A landscape with many valleys, sampled at points; each row gives a point and its height.
From any point a ball rolls to the lowest of the 2 points nearest to it. It stops when none of these is lower. Distance is the straight distance between rows; heights are no part of it.
duv: [-27   5   4  -7  -5   0  -6  14 -11   6 -12  -6   3   0  13  -1  10  -5
   2  -8   5  -4  -9   0   7  -7  -8   2  15  -1  -5   7 -10 -17 -33  -9
  12   0  11  18   2 -18 -19   9  -8  -5   5  -6  21]  height 249
tinez: [  8   2  -7  13  10  -3  -7   1 -15  -7   1  -7   9 -19   4   1  -2 -19
   8   0   4  13  -3   2  16  15  -5   1   8  -9   7  -4  12  12   4  11
   1  -2  -2  17   7   3 -20 -19  -7  10  19  12   5]  height 554
Rup: [  3   5   6 -14  -8 -17 -10  12   8  20   7   0  -2   3 -18   2   3  23
 -10   6   4  -2 -12 -19   0   8  12   3   5  11 -12   1 -12  -5  22   8
  -1   1 -18   1  -6  -6   4  19  -6   3 -28 -11 -18]  height 449
Viz: [ -5   1  -2  -2  16 -16  -8  -5  -6  15   5  15   3  -5   0  -3   8  -5
   1 -11   1  -2  -7   6  -8  11  12   9   0 -10  -2   4  -3  -4  11  -6
   0  -6  -3   0   5  15  -4   2 -30  16  32   1  -3]  height 498
magez: [ 12  14  11 -15   0   0  -6  24 -10   7   7   2  -6  18 -24  -8  22  -4
  -3  -7   1   8 -11 -15   2   4  13   7   6  16 -24  -4  -9 -10  21  11
   4  13 -17  -7   2  -2  -8   0 -22   5 -33  -5 -18]  height 439
zug: [  2  -4 -10  11   2   9   7 -18  -2 -16 -17  -1   6  -7   9   5  -9  -4
  -9  10  -5 -12   6   7   1 -11 -28  -5  -8   7  14  -3  20   9 -12 -20
  -6 -15   0  -2  -2  11 -15 -10   3 -16  13  15  -3]  height 334
dofud: [  8   3  -2 -14  11 -12 -16   1  -5  23  26  -1  10   5   9 -11  -2  10
  -8 -14  -2  14  15   2  -8  14  10  13   0 -44 -15   4  -1  -9  17  -3
  -3  20  14  11  14 -13  -6   5 -23   6  10  -9  16]  height 579
gotat: [  5   8  -6  23   5  10   2   9 -12 -19  -1  -5   0  -5  -3  -7   0 -22
   7   6  -1  13  -2   2   5  12 -11   1   4   0  -2  -2  16  -1 -11  -3
   1   6   5   4   5   6 -31 -10 -12  -5  12  13  -3]  height 534
tufis: [ 10  -5  -7 -16   1  12  20 -14   1   5   1   7  -3  16 -19 -10  -8   7
   6 -19  -6   9  32  13   9  -2  17  -1  -6  -2  -7  -9   2   1  20  -1
 -19   4 -16 -24   3   8  28  -7  -3   6 -16   2  -8]  height 653
Lipo: [  8  10  16  -2  16 -10  14   4 -29   1  10   3  -5  -9   0   3  25  -2
  -7  -2   0   8   0   8 -13   7  -5  10  -3  16   5   3  -8  -9  14   2
  13   5 -20  -6  14  -7   2   1 -25  -5   9 -15  -3]  height 393
Mesez: [ -9 -11 -12  14   7   9  -7  -8   9 -12 -18  16  14 -10  -7   6  -5  -8
   5  -1   2   0  -6   5  11  -3  -1  -8   7  11  13  -7   7  22 -13  -6
  -4 -22 -13  -2 -14  28   0 -16  11  12  25  13  -8]  height 388
dat: [ 14  -3  -2   5   5   4  -6   2  13  -1  15  -1  -9   1  -3  -4  -2 -10
   7  10   4  12  -4 -12   3  17  16  -5   1 -12   2  -4  -4   7  15  17
  -3  17   8   2   3  -7   9  -2   8   5 -11   7  -1]  height 232
nasu: [  2  -7 -10  23  -7  14   4  -1  -5 -26  -4  -8  -1 -18  -6  -5 -17 -18
  15   8   4  23   2  -3  28  15  -4  -9   8   7  25 -12  16  14  -3   7
  -4   6   0   9   1   1  -2 -12  22   3   9  23  -1]  height 226
sete: [ -2  -4  -3  -6  -2  -8   5  -3   8  15   6   0   2   2   7  -2 -19  23
  -8   2 -14  -8  16   5 -13  -6  -2   2  -3 -11  -2   9   1 -13  -6 -19
  -1  -3  11   0   1  -5   6  14  -5 -17   9  -5   3]  height 596
regun: [  4  -2 -10   7   6   3  -4   7  11  -5  -5 -11  14 -12   1  -5 -18  -5
  12   3   4  15  -4   1  13  11  10  -4   9  -3  -1  -6   6  19   4   8
   8 -16  -1  14   4  14 -10 -14   4  10   5  10  -3]  height 571
Galu: [  2 -10   3 -12  -2  -6  17  -7  14  10   4  -5   5   1   8   9  -6   9
   4   1   6 -11   3   9  -5 -11  17  -6  -2  -3  -3   8 -12  18   5   4
   1  -8  -3  -5   2  12  34   4   6   8 -14  -9   7]  height 184
pir: [ 18  -5 -18   0  -1  -7 -26  -7   9  -6   5  -4  10 -11  -8  -3 -23  -4
 -12  -9  -6   4   7 -18  14   2 -14  -4  -6  -5   7 -12  24  -3  25  12
 -11  -5   0   6 -10   1   1 -23  13  -5  15  14 -12]  height 255
falig: [ -4  -7  -1 -24   8   3  12 -19   4  17 -13   1   5  -3  18   4  -5   7
   1 -20  -6 -11  11  16   0 -18   2   1  -3 -13  -4  -1   3   4   3  -4
  -4 -10   1  -4   2   1   7  -5 -10   3  10  -6  10]  height 396
mugev: [ 16  -1  -5 -12  -1  -1 -11   0   2   5   9   4 -12   5 -30  -5  -4  -4
  -5  -5   1   4  12 -17  10  12   9  -1 -10   4  -8  -3  -2   1  30  16
 -25  11 -14  -4  -4  -9  23   0   9   4 -30   3 -19]  height 636
Beg: [-11 -10  -1  15   2   2 -20  -9   3  -8 -10  17  -7 -15  -8   7  -2 -12
   1   2   5   0 -14 -12   8  12   0  -6   1  -1  12   0   0   0  -3  12
 -10   4   0  10 -16  -3   3   0  14  15  31  13   4]  height 671
fusu: [-14  -2   5 -23   8 -16  -9  -9 -20  27  -8  12   2   7  12   6  20   4
  -9 -22   0 -16   4   1 -10 -13  -8   9  -4  -5 -12   3 -10 -24   5  -9
  -4   0  -3   4   6 -21   1   7 -27   0  15 -15  11]  height 365
sego: [-10   2   1   6   3 -16 -18  10  -7  -2 -16   5  12 -15   1  10   1   3
  -2   1   0 -11 -26   0   3  -4  -8   1   9  14  -3   2  -3   3 -17   2
  17 -17  -5  20 -11   3 -21   4  -6   5  26   5  -2]  height 652
kagot: [  3  -2  -8 -26  -1  -8  -5 -19   9  29  -6  13   4  12   7  -1   1   5
 -10 -14   7 -19  13   4 -10 -13  13   1 -18 -12 -20  15 -10  -2  18   4
 -14   2   8  -7  -7   0  22   3   0  14 -15  -8   1]  height 395
nin: [ -7 -10   4   1   8 -14  12 -16 -22  -9 -16  -3  20 -23  17  23   5   9
   1  -7   3  -8   1  35   9 -16 -15  -4   5   5  17 -10  10  26 -13  -8
   2 -32 -18  10  -4   5   4  -6   1   5  28  -3  24]  height 274
Mevo: [ 10  14  -1  -6  -1 -17 -24   5   9  13  17   9   1  14 -18  -7   4   8
  -8   3   3   3  -7 -13  -6  18  15   3   5  -4 -20  13 -19  -1  19   5
 -12  18  -7   1  -1 -11   0  20  -5  10 -19  -7  -5]  height 426
magur: [  7  -5  -3   9   1  21   7   6   1 -18  10  -8 -13  -4  -8  -6  -5 -15
  19   7   3  24   8  -1  18  11  12  -3   4  -3  14 -19   8   7   9  14
  -4  19   0   0   7   2   6 -11  13   5 -11  11  -6]  height 169
koge: [-10  -3  -5  -7  -4  14  14 -12   7  11  -3  15   5  18 -10 -10  -8   9
   1 -19 -14  10  20  16   2   5  21   6   2 -14  -5   8 -10  -8   3 -14
  -9   4   5 -17  -3  18  14   3 -15  14  15   0  -4]  height 455
rov: [ 11  -7   2   6   9 -10  12 -11 -15 -16 -12 -18  20 -29  13  14  -8   6
   3  -1   4   3   7  30  15   1 -14  -7   6  13  20  -9  17  31   1  -1
   8 -33 -18  10   2   8  -3 -16   9  -3  10   8  10]  height 298
Ruto: [  2 -11  -1   1   5 -11   6 -16   1   2  -4  -8   9 -20  16   8 -23   5
   5   1   5   2  14  27   5  -1   2  -6   5 -20   9  -1   3  13  -3   3
  -5 -13   5  15   7  -3   7  -3  10   6  17   3  21]  height 703
Dopi: [ -7   6   2   4   1  -5  -5  13  -7  -5 -15   4  13  -7   2   7   6  12
  -5   7 -10 -13 -13   2  -8 -15 -19   0   7  22   2   0   0  -2 -28 -18
  21 -23  -4   1  -7   6 -15   0  -7 -17  14  -3 -13]  height 660
Fovi: [ 14   1  -1  11   6  -5   5  -1 -17  -5  21  -5  -7 -13   5   7  -6  -3
  -4  10  -3  10   6  -3  -1  21  -8   5   2  -9  18  -3  10  -6  12  -4
  -4  15  -5   2   6 -18  -3   5  -4 -11  24   0  11]  height 692
zive: [  3   5  -4 -11   8   7  -8  -8  -3  11   0  16 -11  16 -10  -6  23 -23
   0 -14   4  -7   4  -5  -6   3  15   3 -10  -7 -22  10  -5 -16  17   7
  -7  17   2  -7   4  -3  -1  -3 -21  17  -6  -5  -4]  height 479
dof: [ -8  -1  -9   8   8   4   1   0  12   5  -1  17   4   7 -13 -10  -1   0
  13  -6  -8  10  -6   9  -3  11  21   4   7  -6  -9   3  -6   0  -1  -6
  -1  -3  -4 -17   2  27  -4  -3 -21  15  21   6 -11]  height 478
rar: [  4   0  -7 -17   4  16  11  -8   8   7  -8  -5   3   6   7 -10 -11  -3
   5 -15 -11   3  19   5   8  -8   3   2  -5 -17  -7  -7  11  -1   3   7
  -8  -1  11   1   4  -1   3 -14   1   1  -6   2   4]  height 413
dig: [ 16   3 -10  -1  -4  -7  -4  -1  17   6  11   1  -7  15 -21  -5 -18   8
 -15  10  -1  -3  17 -13 -10   6   7  -2 -15   0  -4   8  -6  -6  19   2
 -20   7   2  -3  -3   1  24   7  16   0 -42   0 -23]  height 627
teg: [  6  -5   2 -18  -8   2   8  -6   3   8  -4  -6  -2   3 -21   0  -4  14
   0 -12  -8   4  13  -5  16   1   7  -1   2  13   0  -9  -5  -3  31   8
 -12  -1 -20 -10  -5   0  26   1   5   6 -20  -2 -11]  height 645
Kasad: [-16  -1   2 -13  -2   1  -8   2   9  10 -15   6   2   2  -2  -1  -3   4
   1 -12  -7 -12 -11 -11   5 -10   1   2   4  -1  -6   1  -9  -7  -9   4
  -1  -4   8   5 -11  -2   1   0  -2   5  10   1   1]  height 318
vegop: [ -9   2  14   9 -10   0 -20  17  12  -9  -2  -2  -9  -2 -10  12  23 -15
  17   8  23   5 -37 -15   4  12  13   0  17   3  -3  -5 -11   4   1  25
  16  13   1   8  -6  -8 -15   8  18  22 -13  -1   6]  height 589
mipa: [ -3   9  11  -1   0  -8 -15  20  -5   5  14  -5   2  -4   0  -3  13   3
   6   4   5  20 -28 -14   5  21  10   9  15   1   0  -2 -11  -1   0  11
  18  10  -7  11   2 -12 -21  12 -16   9   9  -5   4]  height 662
dabis: [ -2  14  15   6  -4  -2  10  30 -10  -2   5 -20  12  -7   8  -1   6   9
  13   7   4  22 -18   5   4  16   4   8  21   9   3  -8 -12  10  -4  10
  30  -7 -11   9   8  -3 -17   5 -10   3  -3  -5   7]  height 651
bok: [ -9   5   4  -8   6 -16 -23   8  -3  18  13  19  -3   7 -12  -6  10   2
  -2 -15   2   2 -21 -13   0  14  13   9   1  -8 -14   3 -11 -13  15   5
   0   8   2   7   0   0 -15   1 -33  18  20  -1  -1]  height 509
Vilir: [-19   8  11  18  -7  -3  -7  25   3  -7  -3  -7  -4   1   2   2  26 -16
  12   7  17  -1 -37   4  -2   9  13   5  21   6  -9  -8 -13  -4 -27  13
  25   6   2   2  -5   3 -28  12   4  16  -4  -3   9]  height 608
Lop: [  2  10   3   9   6  12  26  10 -25 -11  -1 -13   4   1  27  -6  13 -15
   8   1   4   2   5  24  -6  -8 -17   4   0   4  -6   3   6   3 -21  -5
  13  -8   1  -2  21   4 -21 -11 -11 -11  -4  -4  11]  height 533
Raf: [ -7 -11   1 -17  -9   8  -9 -16  20  20 -17  20  -3  14   3   2  -2  -6
  -1  -8   7 -24   0 -11  -6 -16   1  -3 -19  -3 -15  15  -7   5   2   8
 -10   6   9  -3 -15   3  25   4  16   9  -8  -3   1]  height 410
zeni: [  7  -4   0 -20  14 -13   1 -19 -11  24  -6   6  -3   1  10   3  15   2
  -2 -15   5 -14   8   4 -10  -9   2   4 -12 -10 -15   8  -3  -3  22  -2
  -6  -3 -12  -8   6  -1   9  -6 -21   3  -1 -13  -1]  height 379
vemu: [  0  11  -1 -10   1 -15 -11   5 -10  15  18   7  -4  18 -13  -6  20   5
 -14   6   6  -7  -1  -2 -18  13  14   6   3   9 -22  22 -26 -14   4  -9
 -13  20 -12  -9   7 -16  -2  29 -13   4 -20 -20   1]  height 404
puv: [ 15   0 -11  12  -5 -13  -7   1  14  10  20  -2  -4   4   4  -1 -33  19
 -18  10 -12   2   7 -10 -19   5  -6  -1 -12 -20   5  11   4 -11   2 -11
  -5   1  19   6  -3  -7   0   5   4 -23  -5   2  -7]  height 606
Vepil: [  7  21   8  22 -11   0  -6  23  -7 -22   7  -6 -11   1  -5  -3  12  -5
  -2  19   3   0 -19 -11 -20   3 -16  13   0  17  -4  -5   9  -8 -15   4
  22  11  14  -8   1  -5 -36   8  12 -12 -11  -2 -13]  height 643
diru: [ 11   4  -2   1  -1  -1  10   8  11  -1  13  -1  -7   9   1  -3  -5  10
   2  16  -7   0   2   0 -13   2   7   1  -9  -1 -10   1  -2  -4   0  -5
   1   3   6 -13   7   5   3   9  -4  -9 -25  -3 -14]  height 342
Tapu: [ 11   1   2 -15   4 -22  -3  -2  -1  29  17  -2   1   2  11   2 -13  24
 -22  -8  -7   0  19   2 -12   1   5   8  -2 -25  -8  12  -6 -16  14 -15
  -5  12   4   9  11 -23   7  16 -16 -13   2 -14  10]  height 588
Sibar: [ 19  17  17  -9   6   1   9  12 -22  -2  14  -2  -3   7  -9  -7  26  -4
  -4  -3   0  11   4 -11 -12   1  -1   7  -6  17  -9  -4  -2 -12  19   9
   9   8 -13 -12  13   0 -10  -5 -20  -9 -19 -13 -14]  height 416
gigu: [-10  -7  -8   7  -3  -1  -6   0  16 -12 -14  -3   2  -6 -17   0  -2   9
   1   2  -4  -1 -17  -6   4  -1   1  -5  11  13   8  -4  -3   7  -7  -1
   8 -15  -7  -8 -11  14   2  -3  13   0  10  11 -18]  height 350
Gor: [ -4   2   0 -11  11  -3  -5   0  -3  16  10   1  11   4  15 -10  -7   3
   0 -14  -8  11  13  11  -5   3   7  11   7 -25 -13   5   3 -19  -4 -12
   0   6  12  10  10  -1 -19  -3 -23  -1  22  -6  17]  height 568
gozi: [ -3   6  -8  11   4   1   3   2 -10   0  -2  -4   9  -7  11 -11 -15  -5
   1  -6  -9   5   9   6   4   4 -10   5   5 -15  -1   5  15  -7 -19 -16
   1  -2  12  16  11  -8 -33  -1 -15 -10  19   4  13]  height 555
lago: [-21  -2   7  10  -8  -8 -24   7   5  -7 -21  12  -3  -7 -15  10   3   2
   4  -7   4 -10 -30 -17  12   4   3  -3  12   8   3   0  -3   2 -16  10
   3  -4   1  15 -24   1 -10   4  17  19  29  11   1]  height 661
nela: [ -3 -11 -12  18   7  10   4 -22 -10 -17 -20  12  18 -17   6   5  -8 -14
  -3   5   6  -9  10  19  11  -2 -19  -6   4   3  16   2  16  26 -22 -20
 -13 -19  -4   6  -6  21 -11 -12   8   6  22  19   4]  height 364
nasad: [  8  -5  -9 -12  -4   3 -13  -1  20  -4   4 -19   5  -4   1  -4 -23   5
 -12   0  -7  -1   8 -17  12  -6 -12  -7  -5  -7  -2  -8  17  -3  12  12
  -8  -7  10  11 -12  -4  10 -22  26  -8 -14   9  -7]  height 209
zivav: [  2  -1   0   9  -4  10  31   0  -9 -21   5 -10  -9   0   3   0  -6  11
   3  18  -9   9  14  12  -6  -1 -14   0  -5  11  17  -7  11   1  -9 -17
   2  -7   0 -19  11   6  -3   0  -2 -21   2   0  -7]  height 348
Pef: [  9   8   6   3  -3  -7   5   7  -5   3  13   1 -11  13  -3  -2  16  10
 -11  19  -1  -8   5  -5 -29   1   0   3  -8  13 -14  17 -14 -16   1 -15
  -1  13   1 -10  10  -4  -3  21 -10 -10 -28 -15  -8]  height 378
torov: [ -5 -10  -8   0  -9  22  12 -19  16 -15  -5   1  -1   3  -3  -2 -13  13
   4   4  -9  -7  12   9   7 -11  -1 -16  -2   5  17  -6   7  18  -5 -14
  -8 -13   4 -21 -12  17  21   1  23  -4   0  12 -11]  height 174
Kitor: [  6   3   1   0   8  12  28   1 -13   1   8  -8  -9  10  23 -11  17 -12
  14  -2  -4   6  14  17 -10  -6   4   5  -6 -11 -12   1  -1 -11  -5 -15
   9  14   7 -11  23   0 -12  -9 -21  -2 -11 -12  11]  height 518
Pup: [ 16   3  -9   5  -9   6  10   6  14   2  15  -9 -10  16   9 -13 -13   4
  -2  14 -10   2  13 -17  -9  -8   0  -2 -20 -14 -12   1  10  -7   3  -4
 -13  16  22   2   2  -3   0  -5  12 -13 -34   6 -12]  height 301
lig: [-22  -7  -3  -6  -5  19  -1 -14  12   2 -23   3   7   2   2   2  -9   7
  -2 -15  -9  -8   6   0  10 -11  -7  -6   6  -1   8  -2   2   4 -17  -9
 -13 -10   4  -3 -15   3   2  -5   7  -4  23  12   8]  height 281
fabe: [  8   4   0   5   7  19  10   1  -5  -9   2   8 -13   8   3 -10  21 -27
  12   1   0   3   3   0  -3   0   5  -2  -9  -6 -10  -3   2 -12   1   4
  -5  21   6  -9  10   4  -6  -7 -15   3  -7  -1   2]  height 500
kof: [-15 -14   2 -13   5   6 -22 -13  -9  12  -5  20 -12   2  -7   7  18 -31
  10 -15  18   1  -3  -8  13   2   7  -7  -7 -16  15  -1  -3 -10   8  23
 -13  16   5  13  -8  -8  15 -16   3  28  21   6  20]  height 688
gel: [-17 -13  -2   8   1  -4   9  -4 -11  -6 -19   2  19 -16  24   8  -2   5
  12  -8   4  -8  -3  33   5 -10  -8  -4   9   2  11   3  -9  19 -41 -22
   0 -26  -5  14  -4   3  -1   1   1  14  24   8  23]  height 242
Duli: [ -1   3   9 -13  -5 -12   1  14   2  16   0  -5   3   7  -5   4   8  19
  -6   1  -1 -11 -16  -6  -9 -11  10   2   1  18 -10   3 -15  -6   6   1
  15 -11  -9  -6   3   5   7   7 -11  -8 -16 -14 -11]  height 468
vare: [ 14 -15 -11   1   9   1   1 -23   5 -16  -9  -6   5 -11  14  11  -9  -7
  -9  10  -1 -11  10  10  -1 -18 -23 -15 -18   6  20  -9  23  19   4 -10
   1 -27  -5   1  -3  23   2 -19  15 -16  -3   9 -12]  height 315
fere: [  3  -4   2 -22   5 -12 -12 -23   5  23   6   6   8  -5  -5   4 -15   0
  -2 -27  11   5  20   1   8   6  21   1  -8 -29  -3  -2   3   8  34  29
 -12  12  10   9   0  -6  30  -1  13  14  -4  -4   9]  height 718
zez: [  1 -11  -1 -13   2  -6  -6 -20   7   5  -3  -2   6  -9   6   3 -24   2
   5  -9   5  10  15   6  11   8  12  -6   3 -23  10  -3   2  15  16  19
 -10   0  11  15  -1  -7  26  -5  20  11  15   3  18]  height 710
ritib: [  9   8   5  10  -6   4   2   7  -2 -18   6 -19  -4  -5  16  -6  -2 -16
   1  21  14   6  -7 -13  -1  -2 -20  -3   0   9   3  -5   9   9  -8  17
   4   6  16  15   8 -17  -8  -2  18 -16 -27   5   7]  height 561
Luk: [ -6  -5 -10  -2  -3   8   9  -2  17   9  -3  18  -4  21   5   1  10   7
   3  -1   3 -23  -4  11  -6 -14  19  -2  -7   6 -13  16 -17   4 -11 -10
  -4  -1  -1 -30  -4  13  21  13   4  11  -8  -5  -7]  height 127
bava: [-28  -2   5 -24  -3 -10 -15   3 -10  23  -9   4   1   4   2   0   6   4
  -4 -25  -4  -6  -8 -11   3  -6   0   6   5 -14  -2  -4 -15 -23  -4  -2
  -6   7   5  13  -7 -16  -7   2 -20   6  20  -7  20]  height 347
bug: [  5   2   7  12 -13   0  12   2   1 -20  -1  -2  -8   7  -9   4   3   5
  -9  29  -5 -12  -6  -4 -19 -13 -19  -3 -16  29  14  -6   5   3  -3  -1
   6  -4   3 -25  -4   8   9   9  20 -18 -23  -6 -20]  height 267
dumu: [  1   4   8   7 -16  10  21  11   4 -17   4  -9  -2  10   1   6   8  13
  -1   8   3 -11  -8   4  -9 -24 -14  -1  -3  35   5  -3   0  10 -13   5
  20 -16  -6 -27  -5  10  24  -1  21 -10 -25 -12  -9]  height 223
Supu: [  4  11   6  11  -4  -6 -13  22  -1  -1  30  -1 -13   4  -5   0   8   4
  -4  13   0  20 -18  -8  -2  24   5   9  16  -2   2   0 -13 -10  -4  -5
  10  27   1   5   7 -23 -12  25  -5   0  -3  -8   6]  height 673
gakes: [  4  -3   7   7  10 -13  14 -11 -12  -4   4 -11  -4 -18  19   7 -10   4
  -3   9  -2   0  13  17  -5   5  -9   2   2 -13  14   0   8   2   7 -11
   2  -1  -2   7  17  -9  -1   7  -3 -10  20  -4  20]  height 697
dis: [ 10   6  -1   0   1   7   3  -3  -8  -2   7 -12  -7  -1  -2   0 -10   8
 -11  -4 -16   3  12 -15   1  -6 -19  -1  -5   0   6  -4  18 -18  10  -8
  -9  12   5   3   3 -18  -7  -6   3 -35   0   0  -1]  height 328
vol: [-28   1   7   1  -5   3   8   9 -16   2 -22  -6  11  -4  13   1   4   3
   9 -17   2  -8   5  21  12  -5  -7   5  16   5   9   3 -15   1 -45 -21
  13 -20 -10  20   2  -7 -15   6  -6  -1  11  -1  23]  height 203
soleg: [-13   1   3  19  -9   7   8   3   0 -23 -15  -3  -4  -7  -8   4   2   2
   8  13   2  -8 -12   6   3  -9  -7  -4   9  21  15  -3   0  11 -28  -2
  10 -12  -3  -8 -12   8  -4   9  16   0   2  10  -4]  height 312
tolo: [ 12   6  12   8   0   0  24  11 -18 -12  15  -9  -1  -3  -1   2   4   8
   1  13  -5  17   4   9  -6  10  -9   7   4  22  15  -4  -1   0   9  -2
  12  -4 -15 -16   9   2   4   5  -7 -11  10 -11  -7]  height 373
nuduz: [ 16 -17 -11   6  11   4   7 -16   3 -15   3   9  -1 -13  -1  13  -4  -8
   4  12   6   0  10  14   7  -6  -8 -11  -6  15  24 -11  20  23  18  -2
   3 -21 -14 -15   4  24  17 -19  16  -3   4   6 -20]  height 276
Bapet: [ -1   4  -1  16 -15   3  26   6   1 -24   6 -13  -1   3   2   1 -12  16
  -3  27  -8   0   4   8 -13  -8 -27  -6 -12  19  24  -6  11   2 -19 -20
  14 -15  11 -20   1  11   1   4  15 -21 -18  -1 -22]  height 313
Mak: [ -8  -8  -6  27 -10  21   9  -5   1 -27 -20  -1   1 -13  -7  -1  -7 -16
  17   1   9   1  -2   6  23   5 -11  -9   6  13  21  -5   6  21 -25   3
  -6  -4  -3   4  -9  14  -7  -5  24   4  -4  18  -3]  height 271
Bepev: [  6   1   2 -10 -11   5  -9   0  18   7   7  -7  -6  10  -3  -7 -13   4
  -8  -5  -3  -2   8 -25   0 -14  -4  -5 -10 -16 -15  -1   9 -10   2  10
 -13  15  20   5  -7 -14  11  -2  15  -7 -24   1   3]  height 259
bozu: [ -1  10  14   0  -5  14  16  11 -19 -13   3  -9  -7  -4  -1  -1   5  -2
  -5   2 -10  13  10 -10   4   0 -20   4   0   9  12  -6   6 -16  -9  -2
   1  12  -1   1   2 -22  -7  -2  -1 -26  -2  -3  11]  height 322
Dip: [  7  10   6  13  -1   1  12  10 -15 -12   0 -20   5 -11  22  -5  -3  -9
   0  16  10   2   7  12  -2  -2 -21  -3   1   6   3   5   4  13 -18   0
  14  -8   9  17  17  -7 -18   1   4 -18 -20   1  15]  height 546
Gov: [-26 -17   6   1   1   4 -15 -19   0   1 -13  22  -7  -3  -2  15  14 -17
  12 -11  12 -10  -5   1   8   1   7 -11  -5  -3  15   1  -8   5  -6  11
 -13   1  -5   8 -11   3  22  -7  11  25  30   3  15]  height 680
palev: [  1   4 -11  14   1   7  -8   6   9  -8  -7   6   1  -1 -15 -10  -8  -8
   5   0 -14   9  -4  -4   0   6   1   4   8   2  -4  -5  15  -5  -4  -2
  -2  -2   5  -8  -3  22 -24 -11 -13   3  15  14 -18]  height 507
kupev: [ -2   2   4   1 -10  -7  -8  13  22   9   3 -10 -10   8   6   4   6   4
  -6  20   1 -13 -20 -22 -10  -9   4  -2   2  -2 -14   7  -6  -5  -6   9
   7  12  14   5  -4 -10   0  17  13  -3 -35  -9   4]  height 451
reduk: [ 23   8 -15  13  -8 -17 -19  -3  19   2  15   6  -7  15 -14  -4 -20  10
 -21   7  -9  -4   7 -20 -13   6  -7   2 -22  -7  -2   7   8 -10  16  -4
 -15  12  14  -2 -14  -6  11  -3  14 -13 -18   1 -23]  height 616
soz: [  4  -2   5   2   4  -2  -3   6  -6  -8  32 -10  -7  -2  11  -4   2  -1
   2  14   3  14  -2   2  -2  25   7   1   8 -22   3   3 -10   2   4   0
   2  15   3  10  14 -21  -4  13  -3   0   4  -5  24]  height 684
debub: [-12  -7  -5 -10  -1  20   9  -8  13   0  -9   3   5   6  -8  -6 -13   1
   9 -22 -14  18  17  14  21   3  13   1   8 -21   5 -13   2  -2   4   3
 -11  -4   7   0  -1  14   8 -14   0   8  13  11   0]  height 434
Didi: [ 15 -11  -2   0  12  -1  11  -7   5  -2   7   0  -1  -5   3  10  -3  -2
  11   9   4   5   4  11  -2   3  12  -6  -4   5  11  -5  -4  21  23  11
   3 -16 -16 -12   8  19  24  -5  10   4  -2  -1  -7]  height 233
fupe: [-15  -3   1  -4 -11  -7  -9  -1  18  15  -4  11  -7  16   8   2  13  -3
  -8   8  10 -28 -13  -8 -13 -12  12   2 -11  -1 -22  20 -14  -8  -2   1
   1  12   8   0  -6 -10  12  23   4   8 -13 -13   4]  height 429
tuki: [ -3  10   6  -7   3  -7 -20   1 -16   9   5  20 -10  16 -28  -6  22  -9
  -7 -15   8  -7  -5 -14   0  11  11   2  -4   5 -11   8 -15 -21  11   5
 -13  14 -14  -5  -9 -10  -6   7 -22  15   4  -5  -5]  height 494
mib: [ -1   5  10   0   6 -10   2  13  -7  -1  -4  -8  11 -13  13   5   3   1
   7   7   4   3 -20   4   4   2   1   1   7  11  -3   5  -9   7  -7   1
  20 -18  -9  11   7   7 -10  -3 -13   4   8  -6   7]  height 641
Kopub: [ -7 -13  -7 -10  -5  20 -11 -29  25   1 -18  15   9   8  -4   2 -13   1
  -7 -10  -4  -6  16  -3   5 -21  -2  -9  -9  -6  11  -4  15   7  -1  -5
 -11 -10   4 -10 -22  17  19 -11  20  -3  12  16 -16]  height 234
famu: [ -7  -8  -2   7  -9   7  20   3  13  -5  -1   0   3   9  -2   6  10  16
   5  -1   0 -21 -15   8  -4 -22   6  -7  -2  21  -3  -1 -10  13 -15 -10
   9 -16 -10 -30 -11  17  27   4  12   1  -9  -6 -11]  height 179
Vukob: [ -8   9   9  15  -4  -6 -12  20  -1  -7  -3  -3  -3  -3   4   1  13  -8
   2  17   8  -6 -24  -7 -14  -3  -1   4   6  11 -10   3  -2   2 -22   4
  20   4   8   3   1  -8 -20   9   2  -7  -6  -3   6]  height 626
Pud: [  2  -1  11   8  -7   9   0  14   5 -15  -6 -12  -8  -6   1   5   8 -14
   8  15  16   6 -14 -14  10   2   1  -5   6  11   1  -6  -5   7  -4  26
  12   8   2   8  -3 -11   1   1  21   1 -23   2   4]  height 574
ral: [ -4   7   2 -20  -2   1  -3   7   7  17  -5  10  -1  28 -20 -14  16  -4
   6 -18   7  -1  -4 -10  -2  -1  26  -1  -1  -2 -33   6 -19 -11  12  10
  -7  11  -9  -9   0   6   1   3 -18  20 -30  -8  -9]  height 461
Fipe: [-10   3   6  -9  -3   7   6  10  -9   4   2  -4 -12   6   4  -5   9   1
  -5   2 -10   3   2 -12  -5  -7  -1   5   5  -3  -3   3  -6 -22 -14  -7
   2  16   9   4   7 -20 -10   8 -10 -16  -4  -8  13]  height 292
duvos: [ 16   1  -7   3   8  -3  -7 -18  -8  -2  -4  -5   6 -16   1   8 -11  -1
 -20  -1 -10   0   9  -8   5  -2 -22   0  -8  -3  13  -9  31  -3  18  -7
 -13  -2  -5   7  -2  -5 -10 -18   2 -19  20  10  -8]  height 295

Where does a ball stop that starts at each point below?
magez => Luk
Rup => nasad
Ruto => mib
nela => Luk

Call two points neighbours if one is among the 2 nearest of the other. Go from one point of each pair to the other, from neighbour to neighbour, staying as low as possible. Name the highest point that can't be avoided.
nasad, mib => Ruto
magur, Luk => Mesez
nasad, vol => dis
